Each row is a point on a tangle of strands that fork, close into loops and nearly touch. The rows are in no order.
(in the rows, 128 means zero)
Two points are linked if the straight distance between their rows is under 126.
q367: [ 83 137 112 143 112 144 107 131 129 144 158  88 167 164 143 142 117 153
 167 128 177 151  76 119 151 138 158 156]
q482: [153 145  51  95 127 113 141 125 142 175 133 140 119 154 172  98 186 189
  86 161 130 110 133 148 103 149 116 150]
q457: [127  94 138 114  95 151 125 151 160  87 144  97 133 134 107 141 135 153
 144 126 151 118 154 184 135 101  99 173]
q646: [100 162 158 148 120 138  49 106  90  88 118  75 123 142 100  94 167  87
 115 155 161 143 155 144 187 127 174 105]
q359: [124 102 111 171 118 114 112  74 145 138 111 126  83 167 103 127 147 126
 145 110 103 199 128  80  99 155 115 132]
q608: [119 158 171 185 129 125  61 110 110  97 113 115  91 132  86 105 167  50
  92 140 149 127 160 163 159 113 172 107]
q771: [185 110 170 139 140 146 122 158 113 125 131 119 128 163 129 149 132  95
 129 118 161 103 101  88 142 129 137 143]
q901: [195 141 139 129 107 118 133 135 161  94 118 147 122  54 119 177 104  42
 124 101  60  82 157 110 125 123 146  68]
q274: [164  99 167 141 139  75 142 117 158 198 129 144 149 119 128 156  58 103
 123 119 108 133  74 131 123 103 154  97]
q796: [205 150 134 143 110 106 126  83 141 123 100 135 125 132 115 139 108  80
 137  79  72 170 157  80 115 206 144 112]
q227: [121 162 166 168 122 147  95 131 122  95 147 140 153 164 100  83 164  50
 150 138 161 133 106 117 142 109 169 139]
q936: [175  97 121  88 174 146 163 134 138 177  97 140 130  60 157 143  69 131
 103 113 116 129 111 140 133 113 124 108]
q184: [156  91 150 111 123 158 116 131 137  92 145  96 115  97 124 179 105 157
 141 102 133 129 134 159 121 129  76 171]
q743: [193 171 151 131 117 116 121  82 147 104 121 163 109  68 121 152 137  81
 120 103  61 123 148 115 151 152 170  81]
q239: [167  96 114  99 162 151 177 120 103 188  90 151 130  77 150 129 101 104
 110 123 142 115 147 145 136  80  89  79]
q874: [ 37 101  97 116 130 142 123 179 124 134 137  65 183 130 132 127  80 139
 148 158 189 122 113 167 134  89 121 107]
q81: [ 91 137  75 169  67 104 130 152 154 177 161 129  89 126 126 141 123 202
 142 147 175  77 123 160  98 130 142 150]
q526: [162 119 117  84 163 187 153 119 130  74 129 155 126  42 150 143  96 123
 129 104 111 114 126 112 106 126  76 134]
q623: [ 54 142  83  91 116  88 145 170 113 140 139  90 190 182 165  96 171 197
 107 182 131 111 146 139 117 131 147 132]
q888: [ 83 145 151 111 118 110  97 158 136  65 148  79 168 148 118 108 182 144
 128 170 130 118 155 115 187 113 169 104]
q169: [161 160 148 142 132  75  93 119 142 150 134 169 122 181 126 109 153 109
 115 102 128 168 137 119 157  99 181 107]
q287: [ 78 154 146 124 101 119 109 119 135  98 180 129 155 170 103 107 183 146
 149 155 143 129 139 140 163 113 158 145]
q583: [153  99  67 121  89 131 147 112 169 146 143 109 120 112 125 138 171  68
 129 165  88  84 140 166  54 143 120 112]
q670: [ 99 134 154 167 121 126 123  89 122 107 146 154 111 163 108 141 183 123
 160 133 118 115 138 120 156 131 126 139]
q519: [144 137  90  70 149 121 158 144 143 143 137 153 140 145 161  88 172 182
  90 140 110 128 146 151 147 132 146 156]
q786: [ 89 121 111  84 151 176 151 156 108  77 127 120 143  95 157 137 119 177
 139 116 134 104 136 138 188  91  98 131]
q826: [178  96 139 120 107 123 162 117 133 134 121 110 130 101 150 134 101 159
 105  87  74 181  89  47  76 198 131 110]
q910: [129  62 113 117 151 157 150 113 121 160 106 127 124  94 141 151 133  93
 129 148 126  95 119 135 117  78  81  91]
q875: [135 117  56  98 117 174 128 127 120 117 125 130 122  64 158 158 103 150
 135 131 146  88 147 149  99 122  31 123]
q791: [ 80 129 106  91 150  93 145 167 104 158 123 117 175 190 161  84 184 142
  94 168 118 106 143 154 124 111 162 111]
q533: [138 132 154 129 123  90 111 159 147 145 148 145 148 164 131  63 167  84
 107 141 136 145 113 139 142  69 199 120]
q769: [133 102 160 154 128 152 122  94 129 118 160 124 125 125 113 123 139  97
 166 135 125 133  74 142  89 105 104 142]
q813: [185 147 136 106 141 129 158 171 144 132  95 196 141  86 130 159  73  81
  99 113 112  79 137 120 144 130 134 109]
q975: [130 139  38  90 142 173 164 116 127 134 110 147 114  70 158 124 142 129
 103 166 131  99 149 160 116 139  77 110]
q480: [129 168 113 163 112 132  91  98 121 126 133 148 115 183 121 160 120 144
 155 106 154 167 153  80 117 194 100 174]
q483: [118  76 114  97 151 154 100 161 141 135 114 110 172 116 113  98  87  75
 114 130 166 138 104 184 124  65 111 104]
q627: [131 119 168 154 110 136 138  74 111  98 111 100  95 106  96 167 112 156
 148 102  87 153 162 102 135 192 105 157]
q995: [168 106 104  83 111 160 168 139 138  73 117 126 136  48 137 155  92  90
 130 102  62 105 152 110  79 156  88 103]
q551: [153 104 157 161 137  60 154 139 150 184 117 149 110 130 122 139  73 109
 119 128 105 110 108 139 154  65 173 105]
q889: [157 100 137 125 116 114 147 148 135 148 124 136 125 135 122  49 152  68
 111 154 150 108 127 159 141  41 175 125]
q249: [ 98 158 171 134 182 162 154 120  80 107 132 148 129 107 145 158 108 174
 135 118 113 121  90  82 122 175 103 151]
q263: [ 97 109 140 195 107 112  94  58 128 128 117 126  83 154  77  91 113 109
 155 131 111 186 155 113 110 148 128 182]
q305: [155 162 155 127 183 121 174 176 103 140 101 184 132 101 154 141  84 111
 108  98 107  93 107 109 162 107 164  93]
q756: [161 106 125 136 126  83 165 132 144 208 116 165 119 142 122 107 128  87
 115 150 131 103 133 163 143  65 174 112]
q871: [111 118 102 117 146 120 127 160 139 137 105 134 129 146 112 139 127 129
 108 123 140  91 109 192  98 135  85 120]
q303: [140 157 163 114 197 151 158 152  97 101 111 177 140 107 143 130  99 127
 112  95 110 114  92  91 122 165 131 121]
q426: [114 141 143 147 111  93  74 115 106 109 115 122  97 193  97  25 134 111
 120 126 148 216 190 111 144  97 156 154]
q98: [180  70  98 107  97 133 160 125 133 117 118 105 141  67 133 166 120  78
 138 110  79  90 135 131  79 135  78  89]
q267: [ 75  93 129 103 162 140 114 182 118 130 112  83 190 143 129  92  86 108
 136 125 162 136  79 184 120  83 129  99]
q969: [ 42 135  76  84  98 112 169 161 111 135 133  85 186 140 154 116 154 177
 153 194 164  97 154 164 144 103 132 105]
q283: [137 160 144 128 178 145 132 102 104 107 101 146 109 154 153 113 122 175
 134  80 112 184 134 110 176 159 136 146]
q108: [187  96 148 132 128 137 131 134 151 121 130 108 124  89 113 172 119  53
 137 113  89  97 126 118  91 128 119  87]
q411: [167 118 127 130 134 145 129 173 130 109 107 128 115 157 129 133 155  97
 109 125 143  95 132 117 167 108 158 141]
q701: [ 52 112 196 176 131 145 117  92  91 155 177 117 126  99  98 152 102 141
 176 145 139 141  78 114  94 122 119 149]
q132: [166 147 147 137 135  76 153 103 163 180 112 168 134 106 129 169  65 124
 112 104  78 148  90 103 136 146 164 100]
q725: [160 163 152 133 162  80 110  86 146 164 109 179 129 157 133 137 105 135
 129  76  99 184 117 118 143 144 161  95]
q210: [ 96 170 105 114 169 141 138 141 120  97 116 143 132 182 165 100 123 198
 131  85 109 178 131 107 172 151 145 164]
q656: [ 99 150 124 116 139 171 148 134 112  95 154 145 130  76 138 186 105 176
 150 115 139  97 101 112 130 166  84 148]
q909: [153 108  57 109 121 152 172 116 163 158 114 124 111  89 148 140 155 115
 116 157 101  95 134 157  99 155 102 113]
q944: [149 106 117 122 173 144 154 120 149 153 106 122 104 120 155 136 118 155
 116 100 111 135  80 133 130 138 131 134]
q70: [ 75 171  96 142  73 104  69 118 157 141 183 142 132 181 111 119 148 178
 136 132 176 189 160 117 101 152 145 186]
q123: [179 156 145 146 143 125 104  94  99 127  95 156 112 176 116 145 125 104
 133  98 122 161 159  59 123 197 114 143]
q590: [ 86 172 104 147 118 116  83 123 142 134 146 148 127 195 119 145 155 167
 130 127 153 168 144 104 127 171 124 162]
q331: [133 141 164 144 169 126 141  78 106 111  89 147  89 124 114 125 100 160
 118  86  87 168 143 111 153 179 119 137]
q20: [ 52 164 119 130  67  98  70 110 128 126 165 138 170 165  84  70 143 142
 148 153 162 198 193  85 126 139 170 182]
q207: [ 98 162 135 143  76 127  59 114 129 117 185 144 151 179  81  84 178 107
 137 164 143 167 185  79 127 129 167 199]
q651: [148 156 144 166  99 125  77 122 143 108 154 143 134 186 102  88 170  67
 145 146 138 156 154 119 117 131 160 179]
q741: [128  91 177 160 115 144 114 103 139 106 142  88 100 101  97 178 112 157
 154 114 114 147 129 136 105 164  88 159]
q439: [108 123 136 129 128 135 131 180 123  77 120  87 126 149 132 120 164 125
 128 141 148  88 136 119 192  84 149 116]
q27: [145 157 117  74 157 179 139 126 131  62 133 165 137  90 149 142 133 141
 136 119 130 112 120 144 170 114 108 121]
q296: [ 94 134  68 146  72 131 143 131 139 169 147 121 104 122 128 127 148 175
 126 183 171  78 146 191  92 119  88 135]
q396: [115 167  96  80 153 146 160 157 138  89 129 145 135 151 169  88 142 198
  99 120 118 151 125 138 165 145 150 158]
q118: [163 118 108 110 147 113 158 152 125 150  83 129 121 106 132 137  84 162
  93 109 143  98 115 187  84 142  68  99]
q253: [125  79 126 124 117 103 181 146 118 152  93 108 120 110 118 132 104 156
 104 122 110  97  88 132  49 157  70  89]
q26: [117 150  71  96  97 135 137 136 123 151 133 108 136 134 150 107 175 185
  95 193 160  94 146 184 119 135 103 130]
q501: [ 39 143 105 133 101 138 113 165 135 160 160  78 168 119 141 132  84 176
 164 138 197 122  83 145 129 120 163 119]
q258: [162 172 185 167 112  91  87 142 113  99 124 131 112 119 110 121 148  63
  91  98 160 111 139 155 159  87 175  83]
q904: [197 105 133 105 142 140 154 175 125 130 109 149 132 107 125 169 104  66
 113 121 132  69 139 125 119 126  99 115]
q883: [101 129 120 120 152 163 115 128 136 133 140  93 130 141 149 152 114 164
 134 115 143 129  90 149 159 143 134 154]
q219: [161 116 166 145 133 125 120  87 130 100 134 135 107 134 116 136 171 103
 156 117 101 126 119 134 132 130 123 124]
q780: [133  51 152 124 137 135 147 107 121 140 145 110 121 100 118 140 126 100
 150 146 115 106  82 130  87  89  82 110]
q275: [180 109 186 105 164 157 132 181  79 148 122 103 134 125 168 146 121 109
 108 129 148 105  97  84 161  88 132 125]
q893: [111 138  87 128 112 156 132 145 115 118 130 121 103  63 145 170  98 185
 134 141 143  68 118 132  87 148  56 126]
q309: [182  93 193 110 177 153 145 158 110 154 122 111 110  75 148 161 107 100
  99 152 105 123 107  69 125 126 124 116]
q545: [ 88 116 173 195 119 125 108  89 103 169 170 118 124 141 105 135 101 139
 165 139 143 171  82  73  62 166 110 170]
q209: [108 121 111  87 141 103 137 173 149 139 120 136 152 168 114  98 153 114
  94 150 145 101 126 192 123 111 136 124]
q618: [119 126 130 154 125  92  70  72 102 124 101 137  78 190  82  78 129 110
 133 126 133 194 193 120 135 130 131 164]
q402: [141  96 108 150 109 112 140  81 141 124 118  99 103 139 142 135 126 153
 126  88  86 185  82  64  84 180 112 106]
q41: [ 37 134 157 188 131 127 103  83  92 144 164 134 124 150  99 134 140 126
 181 129 133 144 114 124 144 119 146 143]
q429: [ 83 129  75  56 116 147 157 156 127 100 116 105 168 108 165 112 159 174
 136 158 149 113 158 160 181  91 107 103]
q175: [194 167 181 175 104  80 112 106 125 119 119 152  98  86 130 157 131  83
 122 102 106 112 140 126 146 100 170  79]
q22: [ 67 146 146 132 100  84  84 128 122  95 136  89 147 193  87  36 154 140
 128 157 138 211 187 101 142 121 172 165]
q147: [114 130  89 158  89 131 151 126 158 141 153 131  82 118 152 165 132 204
 154 125 130 102 122 113 113 155 113 162]

A fork is a point with three links, a tip a point with one. Leave the first point through the second and follow the links. Name the first fork or tip that comes.
q239; q936 => q483
q253; q118 => q108
q309; q275 => q670
q826; q402 => q20
q482; q519 => q457
q20; q22 => q826
q283; q210 => q147

A tip is a point with one link. Name the tips that can be reached along the links from each point below, in the order of the rows.
q331 => q457, q147
q27 => q646, q583, q253
q207 => q796, q227, q826
q769 => q483, q309, q545
